A landscape with many peaks, sampled at points; each row gives a point and its height.
From any point a climber takes the steepest step (rise divided by distance) to one of its 2 nearest points. It stops when none of these is higher. Distance is the straight distance between rows; heights are no part of it.
j209 h=2.59: [  8   7 -31   7 -45  13  -2  32   6  50   3 -31  -5  43 -27   0  44 -14
  10   5  -7 -11 -19 -43 -19  -7 -24  16 -46  -5  -6  17  -7   2   6 -46
  12  -1 -27   4  17 -11 -28   6 -16 -15   3  19]
j293 h=6.67: [ 16  38   7  20  10   4  35 -20 -15 -34   0 -10  -5   2  14 -19   3  19
  -5  31 -16  -9  15  -9 -10 -16  57  -5  18   3  14 -33  -3  28  29  -1
  49  -6  10  19  22  -3  15 -30  33  36  -6 -14]
j63 h=0.26: [ 44 -47  -5   7  42 -12 -30 -11  -2   9   6   7 -18 -36  -8 -32  11 -10
 -24 -38   2 -11 -12  30  19  24 -39 -14  32   9   8   2  -4 -33 -14  58
 -46   0  -2  -1 -13  19 -14  40 -21 -16  13  28]
j350 h=4.74: [  8  30 -40 -28  66  -4  -3  24  12  55  44 -10 -12 -10 -36   9   6  -2
 -46 -36  -3  18  22 -10  -5  26 -11 -46 -11 -49   4  55   1   0   5  38
  -7 -39  10 -21  20  23 -33  11  12 -39  39  40]
j603 h=5.03: [-57  -6  31   3   6 -34  27   3  50 -32  12   0  19 -11 -13   7   2  10
 -17  69 -14  33   9  30  17   1  37  17  -4  15 -20   0  51  -1  55   6
  42 -29  57  12 -40  25 -22 -29  23  37   9  20]
j984 h=0.48: [ 26 -67  -3  18   8   1   2  25 -18  39   9   2  20 -17   0 -24  27   5
 -36 -26 -26 -16 -59  32  34  34 -33  23  23  22   2  26  42 -52  14  32
 -17   7  18  -6 -30  32 -23   4 -33  22  -9   9]
j836 h=4.25: [ -6   0  14   4   7  27 -26   1 -18  26 -16  47 -40   7   1  10 -36  18
  26 -19  18  -3 -14  59  25  20  48  45  17 -36  12  52 -17 -31 -64  17
  18  45 -45  -3 -31  23 -17 -17 -47  40 -26  17]
j475 h=6.46: [ 24  22  -2  35 -17  22  33 -10 -21 -38  13   7 -13  10   8 -19  43  13
  21   2   5   5  38  -9 -19 -34  28 -22 -27 -62   2  -8 -15  48   9   7
  22  -7 -13  -5   1  -3  -5 -17  27 -30  -1 -47]
j665 h=4.53: [ 15  44  22 -45   8   7 -51 -21  -4  12 -26  33 -47  -2   6 -19 -41   1
  41 -35  17   2  17  40   6  18  40  17  29 -22  11   2 -29  -8 -61   7
  24  35 -47 -10  -3   9   9  -5 -45  16 -15  13]
j142 h=5.85: [ -5  11 -10  15   5  36  38  12 -19 -10  15 -12 -11  -7   0  -5  27  25
 -11  17 -10   4   2  -8   1  -2  68 -22 -24 -89  29  22   8   3  31  11
  58   7  51 -19 -22  10  23 -34  20   1   3 -23]
j301 h=4.81: [-33 -29  33   0 -21 -35  26  -3  18 -38   7 -32  27  -6 -13  -2 -28 -11
 -19  68 -12   3 -13  29  14   6  39  14 -14  35 -33 -51  37 -14  46 -17
  41 -23  38  18 -23  20 -18   2  15  47  22  21]
j887 h=1.67: [ 10 -30  -8  -5   6  14  23   0  20  -9  46  -3 -15   1 -20 -14  54 -11
  -6 -32  12  14   1   2  -3  -6 -35 -21 -39 -74   7  12 -15  21  -4  43
 -22 -11  20   8 -24  -5 -14 -13   2 -39  15   0]
j590 h=1.82: [  4 -35  14   5  21   5  12 -16  17 -15  12  14 -14  -4   2 -16  23 -10
   2 -23  17   6  10  23  11 -16 -22  -3 -11 -62  14  12 -14  -3  -2  61
 -30   4  11  23 -15   1  -4 -25   2  -9   5  -4]
j419 h=7.66: [ 10 -36 -27  -3  10  -4   4 -28  -3 -28  13 -29  24 -71  13 -12  17   0
 -20 -37  33 -30 -32 -29  17 -13 -40 -28  31  23  22 -10 -33 -24  20   8
 -29  -4  26   2 -15  17  35  69  26 -14   0 -18]
j522 h=6.20: [ -2  19   3   5  16   5  32   1 -12 -32  18 -37   9  -8 -12 -12  17  18
 -22  32 -18  -9   0 -20  -1  -4  77 -17 -16 -34  14 -13  16   9  52   7
  55 -24  62  16  -2  10  16 -32  36  35   4  -2]
j620 h=2.19: [-35 -45  20  15  33 -32 -15 -30  12 -31 -26  46  22 -45  16   5 -18 -19
  -8 -13  -5  21 -11  50   5  -9 -63  32  30  37   3   5  35 -34 -30  17
 -57 -15  14  -1 -19   4   3   1   1  -7   2  -8]
j109 h=4.45: [ 16 -39 -21  -3 -62  42 -10  -7 -19 -29  37 -21   4 -37   7 -13  44  12
  14 -14  46 -31 -21 -36 -11   7 -31 -24 -34  19   4  -6 -24   6  -1 -10
 -12  16  -6  -3 -14  -3  -7  69  20 -43  -3 -30]
j524 h=3.96: [ 15  48 -14 -17  38 -26 -11   1  28  32 -11 -21 -27  15  -9   1 -16 -12
  -6 -16  -3  14  32   4 -11   5 -24 -11  32   9  15   4 -25  16 -16  18
 -11  -5 -34  13  29  -4  -6   0 -21 -18  11  28]
j499 h=1.93: [-22 -62  28  12  10   4  11 -22  18 -38   9  38   4 -14  13 -21  15 -18
  28  -8  19  14   4  43   5 -10 -42  17 -19 -46   5   0  21 -14 -31  43
 -46   6   2  23 -14  -2 -18 -17  -1  -2 -16 -12]
j473 h=2.25: [ 20 -12  40 -14  12 -25 -11  -7  -9 -25 -30  40  65 -49  -9  36 -24  -7
 -10 -13   4  13 -21   9   1   4 -25  33  10  84 -18  -8  32 -13 -25  -1
 -22   9   0  -5 -27 -25  28  -2 -20  40 -44 -31]
j201 h=7.04: [ -4  33  -6 -13   8  28 -12  13  -1  45  -4 -27 -31  24  11  12 -18  16
  -6  11 -11 -22 -20   2  17  18  61  30  42  11  30  38 -15 -25  -3  -5
  43  27 -12  11 -11   8  15 -20 -45  48 -18  28]
j213 h=2.04: [-10  11  41 -13 -24  -3   4  23 -21  -3 -56  33  39 -17   3  22 -39  -4
  19  54 -22  29 -11  15  -4  10  11  32   5  76 -33   0  51 -13 -20 -53
  21  16  -9 -13   8 -16  -4  -2 -26  41 -31 -15]
j872 h=5.34: [ 13  22 -21  -8  38 -11   9  21  28  58  26 -30 -15  -2 -43  11  28  -1
 -42 -32  -4  10  -3 -24   0  11 -24 -26   3 -28  12  37  -4 -12  18  24
  -2 -20  23  -4  -6  17 -14 -18   2 -21  33  31]
j737 h=2.07: [-11 -43  -8   7 -49  18  16  25   7  13  38  -6   9  30 -29 -17  47 -11
   0 -10  -8 -12 -47 -28   1   6 -45  10 -35 -16 -18 -15  11   0  15 -37
 -24   2  28   3   6 -25  -5  -4  -2  -1  11   0]
j444 h=4.44: [-35 -13  28  30   9 -48   7 -18  -5 -18 -37  26  27  12  12  22 -60  -1
 -25  24 -27  13  17   6  -5 -25 -16   0  34  80 -22 -61   9  -3   0 -48
 -18 -22   5 -17   2  -5  33 -11  33  13   5  12]
j440 h=0.35: [ 27 -61   3  16  32 -10 -17  18  -4  27  12   8 -13   0 -11 -34  24 -13
 -19 -28 -18  -6 -16  50  29  34 -43   2  19  -7   2  13  31 -36 -22  64
 -43  -2 -10   2 -22  26 -36  16 -33  -9  -2  35]
j358 h=1.86: [-24 -35  11  23 -52   7   7  26  -8  10  -4  26  16  47 -20   1   4   1
  35  35 -15   8 -15  -3  -4  -4 -22  31 -50   5 -33  -3  45   3   4 -45
  -8  20  -5  -1  29 -26 -14 -15 -13  22  -8  -5]
j379 h=5.11: [ 21  86  -1 -24  28   9 -29 -30   8  27   3   5 -28  24  37   7 -23  42
  18 -15   6   3  38   9 -11  17  68 -22  50 -11   9  -8 -23  46   2  -9
  51  29 -15 -14  -4  28  17 -24 -36 -12  12 -14]
j566 h=6.25: [ -4  51 -57 -28  16  12 -41  15   8  34  -2  22   2  40  -2  -1   0  10
  38  -9  13 -13   9  17 -35  16  30  27 -43 -46 -20  45 -35  58 -16 -23
  28 -22 -71   7  33  23 -22  32 -29 -47 -25  27]
j269 h=5.60: [-25 -16  12   4  11 -17   1 -29  12 -43  -7 -12   0 -26  11  -8 -14   5
 -14  22 -11 -15  -8  13  36 -27  30  12  21   2   8  -9  10 -33  46  31
  -3 -22  62  30  -6  13  24 -14  30  40  -3   7]
j721 h=5.56: [-13  24 -17  14  -4  24  25  18  -4  20   6 -14 -26  -3  -3 -10  18  11
 -19   3 -16  19  13 -11 -12   8  34 -40 -14 -95  39  13  15   0  15   1
  46  15  34 -41  -8  18   7 -34  21 -45  30 -14]
j959 h=2.35: [  6 -25 -28   0 -53  24   2  44   0  47  11 -32   6  26 -22   6  44 -18
  -4   4 -10 -17 -54 -53  -8   2 -37   7 -41  16 -18  -8   3 -15  18 -60
  -4  -4   4  -8  16 -13 -19  17 -14  -3   7   6]
j923 h=2.57: [ -4   0  19  -4   2 -26   2  22  -1  52 -39  14  24  -4  28  33 -46 -41
 -15  25 -30  35 -20   1 -10   0 -38  35  24  79 -18   4  46 -36 -25 -32
 -24  -6 -20  -5   8 -16 -14 -25 -48   4 -15  -1]
j243 h=1.97: [-26  -9  32  17 -43   6   5  18 -23  -9 -41  44  23  13 -15   5 -20  16
  43  60 -16  22   0  17  -8   2   6  35 -22  46 -37  -7  51  -2 -17 -65
  20  24 -11 -12  20 -12 -24  -3 -13  42 -19 -14]
j639 h=2.81: [-28 -16   9  15 -10 -28  12  33  17  54  -2  10   8  41   2  35 -23 -39
  -6  25 -23  26  -8 -11  -7  -5 -58  25  -7  30 -15 -11  54  -8 -12 -37
 -38  -9 -20   7  30 -25 -24 -33 -35   5  -4   8]
j303 h=6.64: [ 22  61 -16 -17  16  13   2 -24 -11 -16   4  -1 -33   9  29  -5  -2  33
  15 -22  39   7  45  -7 -12  -3  54 -41   6 -55   9  15 -39  41   9  18
  42  10 -31 -21   5  28 -10   9  10 -31  23 -29]
j828 h=5.44: [-19 -43 -12  16   3 -22  14   4  -3  -4   5  -8  37  -8   4   3  -9 -20
 -36 -34  -1 -13 -38 -23   6  -7 -64  -8  27  34  -4 -44 -17  -9  18 -30
 -44 -14  34  -5  -5  -9  50  42  13 -10  20   2]
j781 h=4.16: [-22 -58   2  13 -27  20  20 -13   4 -39  57   9  12  -9  -3 -37  38 -19
   6 -21  22  -6 -20   0  12 -18 -47 -10 -17 -43   6 -31  -7   2 -10  10
 -49  -5  28  20  -7 -11   8  20   8 -30  -9 -14]
j359 h=1.90: [-23 -25  10   9 -43  13  29  20  15  -9  21   1  19  32 -28 -13  13   0
  -1  17 -14  -1 -24 -10   4  -7 -21   9 -34 -11 -20 -32  26   3  25 -24
  -4   1  33  10   6 -17   4 -19  17  30   1  -8]
j148 h=6.97: [ -5   8  -8  31  41 -46  25 -17  31   8   2 -11   0 -16   0  22  -6 -14
 -21 -28 -25  21  26   2  -1 -22 -34 -16  19 -39  22  11   8  25  21  26
 -28 -13  48   6  -6  -4  25 -35  19 -35  29  15]
j421 h=2.82: [  6  21 -29   9 -27  -7   5  36  17  46  30 -26  -1  47 -41  23  51 -19
  -4  -4 -16  12   1 -46 -17   0 -33  -6 -58 -28 -13  10  13  31  11 -43
   0 -13 -13  -4  21 -26 -21 -19 -23 -37   8   9]
j632 h=4.36: [ 11  43   1 -10  -4  -7 -12   0   7  35 -32 -15 -19  28   7 -11 -20 -18
  18   1 -18   8   5   2  -8   1  -8  18  22  27  13  -9  -6   0 -29 -15
  17  26 -40  11  22 -11  -3 -15 -40  -2 -10   6]
j291 h=4.54: [  5 -75   7  16 -33  42  -6  -4 -10 -38  45  15 -15 -24   8 -33  38 -17
  21 -19  37  -3 -12  17   4   6 -40   1 -42 -51  -3 -20  -6   7 -32  20
 -40  11  -1  27 -20 -12 -12  32 -10 -47 -25  -9]
j26 h=4.96: [ 35  17  24 -25   8 -26 -12  -3 -25 -13 -53  -3  24 -50  25   7 -45  -4
   0  15 -28   8  -7  -6  -1  14  32  12  39  82  -1 -22   5 -21 -14  -9
  24  14   6  -8  -8 -30  48  -4 -13  41 -25 -22]
j705 h=5.30: [-30 -10  21  14   5  -9  39 -26  26 -44  26   8  35 -16 -10 -17  10  15
  -4  42  -8  26  13  26  23 -35  31  -5 -20 -31 -28 -21  36  -2  53  19
  21 -22  54  17 -16  25   6 -31  41  26  -9  -7]
j555 h=2.29: [-40 -32  26  10  29 -44 -14 -29   6 -29 -44  45  43 -29  13  26 -46 -15
 -19  -4 -11  25   2  31   2 -15 -52  27  31  72 -14  -9  29 -24 -25 -15
 -46 -18  19 -20 -20   1  31   8   8  -3  -1  -8]
j99 h=5.46: [  8  62   4 -11  26  23 -11  -6  -2  23   5   7 -26  25  32  17 -16  33
   1 -13  17   6  27  21   4   8  69  -8  28 -45  25  21 -26  29   5  10
  41  40  -2 -15 -21  24  22 -23 -36   0  13  -4]
j618 h=2.54: [ 46  -1  17   3 -18 -11 -27 -15 -34 -31 -29   9  31 -30  -7  16 -10 -12
  18 -19  12   7  16 -14 -26  -4 -27 -15   1  42  -2 -40   3  11 -59 -18
  -8  25 -30 -31   2 -43  41  21 -26  -5 -30 -27]
j521 h=1.04: [  5  13 -31 -24 -49  28   2   3   2   3  -4 -57 -12  12 -11  -4  39  19
  15   2   2 -40 -17 -48  -9   2  16 -16 -37  14   7  24 -32  -4  14 -18
  38   3 -17  -5   8   3 -22  24  43  14  12  -7]
j389 h=6.31: [-16  26  28  36   5 -27  33 -16   9 -29  -1  16  25   8   8  -1 -20  12
 -10  39 -17  18  30   6  -3 -27  16   2  14  21 -10 -34  21  21  23  -6
  17 -11  19  17   9  -4   9 -45  42  25  -1  -2]
j284 h=0.60: [ 19 -32   3  -1  -2  16  -5  20 -11  35 -20 -12  -8 -12  -1  -9  -2  -1
 -26   1 -21 -17 -40  13  14  22  -4  33  24  24  15  32  12 -53  11  17
   4  17   6  11  -6   5  -3  -7 -25  37  -8  11]
j756 h=5.92: [-19  -3   7  37  15 -30  22 -34  16 -40 -10  -6  20  -8   5 -11 -16   6
 -11   6 -13  -7  12   3  11 -53  -8  -5  25  11  -3 -40  -2   1  24   6
 -22 -25  35  19   2   7  35 -18  48  11  -2   0]
j598 h=4.51: [ -3 -32  27  -8 -22 -25  20  22 -20 -29 -10 -16  52 -11  -4  30 -40 -15
 -13  61  -5   4 -25  16  14  22  25   6 -17  70 -55 -62  33  -4  47 -37
  34  -2  20   1  -8  -2   9  31 -14  43  10  -5]
j16 h=4.23: [-32 -20  26 -10 -23 -21  16  38   6   6 -26   0  37  -3   8  36 -44 -19
 -18  78 -24  15 -26  15  10  18   5  19   4  78 -48 -38  42 -20  39 -34
   9 -15  20   1  -4  -1 -14   5  -8  35   4  11]
j726 h=2.72: [ 40  -7  -2  -3 -16  10 -28  -2 -17  -9 -28  -5  -2 -18  -9  -7   4 -22
  20  -9  12   2   9  -5 -20  14 -35  -4  -8  21   2 -14 -14   3 -44  -9
 -14  27 -37 -11  12 -33   5  33 -30 -21  -8  -7]
j497 h=1.34: [ 12  21 -40 -42 -19  26  -6  14   4  12  47 -24  -3  16 -33   3  30  23
   0 -27  24 -16  -3 -26 -11   7  11 -31 -77 -36  -8  68 -31  10   1  20
  25 -12 -21 -14  -5  12 -36  13  53 -47  23   7]
j321 h=5.27: [-39  33  -8  18  12  16   2  29  14  60  23  -2 -20   8  13  19 -17   4
 -35   2 -26  15   8  13   7  21  36 -19  21 -81  44  34  29 -14   6   3
  50  41  38 -35  -9  23  13 -46 -15 -34  24  11]
j757 h=5.94: [  7  -4   3  29 -19  34  44 -15 -10 -48  37  -6  14  -7  -7 -29  46  13
  11  12   9  -4  22 -13   1 -49  25 -29 -24 -51 -14 -29 -15  28  27   8
   0 -29  20   7   5   3  13 -25  43  -7 -18 -44]
j300 h=4.93: [ -9 -35   6  17   5 -20   0   2  -1   1 -18  -3  27   4   5  11 -15 -22
 -20 -11  -6  -2 -10  -4  -9  -4 -64  -2  18  36  -4 -42   3  -4 -17 -17
 -47   3   7  -1  11 -22  30  13  -9  -9  15  -4]
j114 h=5.91: [ 17  14  -8   6 -23  23   8  -3 -10 -35   4  -3 -29  14  -3 -19  40   9
  37  -9  29  -7  31 -10 -19 -18  15 -18 -40 -50   3  11 -42  47 -13  14
   9   0 -35   1 -10  -5 -21  11  19 -40  -1 -23]
j40 h=0.90: [ 13 -14 -25 -21 -34  37   7  -2 -21 -27 -14 -54 -18 -14  -4 -14  31  19
  19  22   5 -46 -18 -36 -11  15  50  -6 -23  -4  31   8 -23  -8  21  -4
  41   3   2   4   2  10  -2  35  29  37  -4 -17]
j810 h=2.41: [-36  -9  34  -1  16 -41  -6   8  10  15 -51  36  38 -17  17  42 -50 -26
 -26  23 -25  39 -13  11  -6   1 -43  32  39  94 -24  -6  41 -23 -23 -29
 -47 -23   1 -18 -11 -13   1 -13 -17  -2   3  -6]
j971 h=3.79: [ 16 -26 -17 -16 -36  34 -15 -17   2 -35  21 -25 -18 -26   3 -21  24   7
  19 -17  52 -24   8 -21 -12  -7 -23 -36 -29   0  10   0 -44   6 -15  21
 -18   0 -24   2  -1   6 -25  53  38 -44   3 -17]
j636 h=2.05: [-20 -67  22  13  20 -12   1  -7  15 -10   4  45  12 -25   8 -21  13 -14
  -4 -12  -4  13 -22  53   8  10 -52  37  11   1   7  20  43 -40 -22  37
 -49  -2   8  13 -20  18 -26 -11 -10   4   5  -3]
j673 h=5.42: [ 27  -1   6  34 -52  27 -13 -21 -38 -55 -11   9 -25  -4   8 -31  33   4
  54   3  25 -17  26 -12 -22 -26  15 -14 -23 -19  -1 -32 -35  28 -31 -19
   2   6 -52  -2   3 -11  -7  18  20 -25 -27 -35]
j789 h=7.68: [-38   1   6  51  44 -54  22 -36  33 -22  -2  19  25 -15  14  28 -27  -7
  -5  -8 -23  37  46  23   8 -42 -29   6  19 -18   6   8  31  26  18  17
 -36 -28  49  -1  -9   6  24 -41  41 -26  14   7]
j871 h=7.31: [ 16  39  -3  19 -24  13  25   4  -6  -8 -10 -17 -11  35   2 -18  23  11
  15  17 -13 -10  13 -24 -17 -10  21   2  -6   2  10 -18  -7  30  11 -20
  29   8  -8   7  20 -15   0 -18  16  14  -2 -17]
j554 h=3.76: [ 25 -32 -24 -19  25  25 -22  14   8  11  33  -1 -30  -8 -23 -32  29 -10
 -10 -26  19 -15   5   9  -1  31 -37 -22 -13 -11  -8  16 -18   2 -29  48
 -32 -24 -20   6  15   7 -47  54   4 -30   7  41]
j749 h=3.98: [-38 -17  22   7 -29 -26  24  42   5  28 -11  15  26  33   0  47 -48 -16
 -11  58 -16  12 -24  -7   7  -2 -13   4   1  67 -50 -62  40 -14  40 -50
  -8 -12  10 -17  22 -15  -5 -16  -1  22   5   8]
j619 h=5.39: [-24 -15  24   0  17 -39 -25 -38  -1 -55 -25 -11   2 -42  25   2 -51  -3
 -14  42 -23  -6  -3  18  35 -12  51  25  39  55  -3  -9  13 -39  36  22
   5 -23  57  22 -12  10  21   1  23  40  -3  14]
j116 h=6.05: [  3 -10 -11   7  37 -33  22   9  38  40  35 -20  -3  -5 -35   5  32 -20
 -41 -44 -22  16 -11  -3   7   7 -57 -13  -2 -37   5  15   9   1  14  21
 -32 -26  39  11 -13   3  -2 -31   4 -25  32  27]
j281 h=5.84: [  9  32 -28  -5 -26   7 -39   9 -13  19 -20  15 -13  32 -16 -19  16  -7
  52  -2   6 -10   6  11 -26  11  10  20 -39 -24 -11  25 -43  34 -33 -35
  22  13 -76  10  24  -3 -27  39 -27 -39 -22  26]
j790 h=5.58: [ 10 -36 -26 -14 -37  29  16  -6 -18 -34  31 -33  28 -50  10 -11  36   8
  -7 -12  33 -36 -40 -44   3   6 -27 -32 -11  27   9 -17 -20  -5  22 -16
  -8  -2  22   0 -11  -3  17  74  27  -7  -3 -48]
j103 h=0.79: [ 13 -28  -7 -18 -24  23   4   6 -13 -22 -24 -47  -1 -24  -5 -19  14   1
  -7  23  -4 -36 -31 -26   1  20  30   8   0  11  21  -7   1 -20  36  -1
  25  -1  31  15   7   3  14  27   6  47  -1 -14]
j595 h=1.19: [  7  34 -32 -29 -28  23  18   1   7   4  19 -42 -12  15 -20   7  42  31
   7 -14  16 -26  -2 -42 -13  -6  22 -35 -54 -21   8  44 -30   6  16   5
  40  -1  -9 -14 -12  12 -25   5  52  -9  18  -8]
j367 h=3.30: [ 17  14 -28 -34   9   6 -19 -23  13 -23   9 -17 -25 -11  -1 -15  -9   6
  18 -21  43 -11  31 -17 -15   1 -13 -42  -4   2   4  13 -50   8 -26  36
 -14 -10 -44  -2  25   1 -25  42  37 -26  19   8]
j687 h=2.14: [ 12  -4  39 -21  -4 -24   4  21 -14 -15 -44  24  63 -29  -1  48 -41  -5
  -2  29  -5  20 -19   6   3  11  -2  27   4  99 -42 -17  39  -9  -7 -32
  -1   0   2 -10 -13 -22  17   2 -25  48 -32 -24]
j910 h=6.68: [  2  21   8 -11   8  33 -19  -1 -11  16  -1   5 -38   6   9  14 -15  17
 -13  -4  13 -18  -5  24  30  19  74  14  49 -16  39  40 -31 -38  -8  12
  13  35 -13  13 -35  12  15 -11 -34  64   0  31]
j92 h=5.16: [ 16 -40  17  40 -63  44 -12 -18 -43 -60  -1  19  -2 -26  11 -31  31   5
  55  11  32 -18   7  -2  -4 -25   4  -7 -38 -27  -6 -38 -15  13 -27 -16
 -15  16 -13   7   0 -15   8  21  14 -24 -49 -44]
j979 h=4.75: [ 18  74   5 -49  20  10 -51 -31   7  12 -12  24 -41  20  16  -9 -32  34
  44 -38  26  -1  30  18  -6  18  64  -2  34 -13   1 -14 -40  33 -32  -4
  30  11 -41 -15   0  25  16 -17 -39   3   1  -3]
j429 h=0.69: [  8 -23  -2  -9 -15  12   8  21   8  14 -20 -35  -5  -2  -2 -11   7  -5
 -23   8 -19 -20 -40 -12   4   9  -4  18  11  19  13  -7   4 -29  29   4
   5   3  33  19   5  -1  10  -2   3  33   5   3]
j523 h=6.47: [ 24  58 -20  -4 -25   6  -8 -13  -4  -1 -22 -18 -24  30   5 -16  20  16
  37  -2   4 -13  16 -21 -24   4  23  -6   3  19  11  -9 -35  27 -10 -30
  36  15 -54  -3  20  -2 -16  12   9  -3   3 -19]
j936 h=3.00: [ 33  -5 -24  -2   1   9 -32  16   2  26  -4 -15 -11   6 -12 -10  10 -29
  -1  -3   3   4   7  -3 -15  15 -51  -3  -7  23 -12  -4 -10   2 -34 -11
 -18   2 -50  -1  33 -20 -26  41 -32 -25   0  25]
j58 h=5.04: [-33  38  14   9  30   7   4  18  10  57  17  12   0  17  26  36 -26  13
 -27  11 -25  18   7  24  11  18  33  15  28 -39  31  63  31  -1   4  22
  35  41  21 -12 -24  15   4 -57 -32  -5   3   6]
j329 h=5.57: [-12 -23  18  11  -5  26  31 -19  -1 -50  18  -1  16 -19  -2 -33  31  11
  11  22   7  -9   5  11  29 -43  39  -7 -21 -54  -9 -22  -1  -2  37  29
  10 -17  40  28  -2  18  13 -18  39  23 -29 -28]
j238 h=3.44: [-31 -35  -2  29 -21 -26   7  27 -14  17  12  -8   1  65 -17  26 -13  -5
  -3   9  -2 -15 -14 -46 -20  -8 -46 -22  -3  27 -31 -66  16  24   7 -52
 -31 -16 -14 -30  46 -42  16  -1 -10 -18  11  -6]
j742 h=4.63: [-17   0  18  23  -6 -31   8   0   1   4 -32   4  19  30   9  14 -37 -13
  -9  20 -21  11   9  -4 -15 -15 -33   2  22  46  -6 -49  15   5 -16 -31
 -27   3  -9  -1  22 -25  18 -24   1  11   3  -6]
j404 h=5.21: [ -2   7  21 -13  15 -37 -30 -29 -12 -30 -43  -2  -3 -45  39   3 -52  -4
  -7  25 -34  -4  -3   2  22   3  42  16  64  68  14  -2  -1 -47  11  10
   0   4  34  11 -12 -13  39 -12   3  42  -7   6]
j295 h=4.68: [ 28  39  12 -14 -13 -10 -11  -4 -20  11 -52  -6  -1 -12  24  -7 -32  -9
  22   7 -27  10  -4  -5 -12   9  15  10  35  60  12 -30  -1 -14 -37 -39
  26  29 -24 -12  14 -19  29  -9 -25  20 -16 -19]
j264 h=4.37: [ 15  -5  35 -13   2  21 -29 -12 -23  -1 -32  40 -43 -23  11  -9 -33   4
  31 -17  20  -2  -1  38  15  14  37  27  13 -31  25  23 -13 -35 -45  25
  15  48 -31  -4 -22  15  -2  -8 -31  35 -24  -3]
j307 h=3.63: [ 14  43 -15 -32  60 -12 -11  -4  15  27  14   0 -34   2 -13  -1 -18   0
 -17 -29  17  12  37   6   2  12   3 -18  34 -22  13  33 -34   9  -3  41
 -19  -8 -17   8  19   9 -11  14  -8  -9  28  40]
j723 h=6.82: [ -5  60 -70 -38  41  28 -35  19  12  48  23  15   1  31   9  15 -16   7
   5 -22  15  -3  13   7 -28  28  33  10 -29 -53 -14  56 -11  51  -3  -3
  28 -29 -47 -16  44  26 -23  26 -13 -50  -3  15]
j770 h=5.81: [  9  64 -35   8 -37  -3  -9   5  -1  25 -10 -11  -4  55  -4  -2  39  12
  37   2   1 -14  12 -21 -31  -4  23   8 -30 -12  -7  13 -21  53   4 -47
  39   9 -63   2  20   0 -22  14  -9 -29  -1  -3]
j496 h=3.10: [-13  -9 -10  19 -18 -23  17  36  18  46  30 -16  -1  57 -26  31  17 -29
  -4   4 -19   8  -8 -40  -9  -8 -53   1 -31  -6 -17 -27  30  20   7 -42
 -28 -16  -9  -3  33 -41 -10 -34 -28 -12   3   4]
j644 h=3.35: [ 35  -6 -33 -15  34  17 -26  24   9  44  12 -13 -19  14 -22 -23  10 -21
 -13 -10  -6   0   4   1  -1  24 -38  -2  -7  12 -10  22  -3 -10 -27  24
 -19 -32 -38   4  34  10 -49  45 -23 -19   1  49]
j474 h=5.86: [ 21  53   0   8  10  27  13 -18 -21 -19 -12   7 -35  15  30  -7   8  39
  31  -4  16 -14  23   4  -3  -9  76   0   5 -50  21   1 -32  35   5   1
  57  25 -20  -6  -9  18   8 -19  -1   9  -7 -27]
j422 h=6.22: [-34 -43 -24  20   6 -14  23 -25  -2 -27  24 -18  37 -34   5 -20  14 -16
 -22 -45  17 -24 -29 -26  24 -35 -55 -21  28   5  13 -30 -33 -15  16 -23
 -44 -29  39   2 -13   8  46  63  39 -24   4  -3]
j938 h=3.69: [-45 -34  16  26 -17 -33  24  28  -9  15  11  18  16  57 -20  27 -37   7
 -10  33  -4  -9 -20 -20  -2 -11 -33 -17  -2  40 -51 -82  26   6  30 -51
 -16 -14   1 -33  31 -26  21 -10   8   2   7  -4]
j42 h=1.51: [ 16  -8 -24 -19  -2  26   6  17  15  10  41 -12 -16   8 -41 -11  59   2
  -3 -30  20   2   0 -15 -14   6 -13 -21 -57 -55   1  41 -23  24  -3  26
   5 -15   1  -6 -18   3 -30   8  15 -48  19   9]
j344 h=4.26: [ 16   5 -44 -39  54  24  -9  30  12  26  52   5 -21   8 -22  -5  28   0
 -23 -34   5   3  16  -2  -4  30 -15 -31 -38 -42 -17  52 -10  17 -17  53
 -19 -51 -11  -4  27   8 -55  31  25 -29  12  42]
j347 h=6.73: [ -8  24  28   4  39 -28  -5 -35   7 -15 -12  22 -24 -12  32  14 -18   7
  -4 -12   0  15  28  20  26 -26  24   9  42 -24  30  33  -6 -22   9  47
 -23  15  25  21 -24   7  15 -47   0  17   6  12]
j292 h=2.40: [ 53  -6  21 -14  11 -25 -23 -16 -19 -20 -28   7  48 -48 -11  27 -10  -8
  -4 -31  14   0  -4 -22 -10   2 -26   1  20  72   3 -35 -12   2 -35  -5
 -20  11  -8 -10 -27 -35  59  18 -16  21 -38 -31]
j193 h=7.97: [  0  60 -41 -40  22  23 -18   8  -2  21  13   1 -13  29   4   8 -12  27
   6 -24  33  -4  28  -1 -11  17  44 -18 -17 -52  -1  48 -31  42   5  15
  36   6 -31 -28  13  23 -18  23   6 -35  23   0]
j368 h=4.92: [  8 -51  18  24 -46  31  -7 -12 -25 -39  -8  28  -1  -6  -1 -20  16  -6
  46   2  19  -1   2  13  -7  -2 -26  15 -40 -28   0 -19   6   6 -34  -3
 -22  28  -9  10   0 -23  -4   9  -7 -17 -26 -26]
j465 h=7.10: [-32  24  23  30  43 -47   5 -36  20 -19 -13  26  -4 -17  34  23 -25   9
  -4   0 -23  28  36  18  28 -34  11  20  40  -4  20  44  19  -4  21  39
 -25  -7  56  13 -18   6   9 -53  26  -4   6   8]
j232 h=6.42: [  2  12  21 -10  18   3 -12 -21  -9 -10 -15   8 -37  -9  22   1 -13  10
 -11  -3   4 -10  10  13  26  -5  49   7  49 -10  42  27 -20 -40  11  37
  -6  24   8  18 -26   8  23 -25 -12  50   3  18]
j400 h=3.28: [ 14  37 -30 -59  37   4 -25 -15   3   7  26   2 -20   6  -1  -1 -34  12
   0 -40  36  -5  31 -17  -6  15   7 -36  10  -7   1  44 -47   0 -11  48
 -18 -17 -38   1  39  14 -29  35  34   0  32  26]
j215 h=4.80: [-25  45  22   1  40 -20 -13  -7  11  61  17  15 -16  18  28  37 -27   6
 -41  -3 -25  10   7  18  28  12  30  21  58   2  25  67   8 -25   4  29
  -1  18   9  11 -31   8  -3 -56 -37  17   3  35]

Where does a climber stop that starts at each point below?
j444 | j419
j524 | j871
j358 | j789
j618 | j789
j63 | j789
j979 | j193
j103 | j496
j238 | j475
j321 | j871
j781 | j475
j359 | j496
j636 | j496
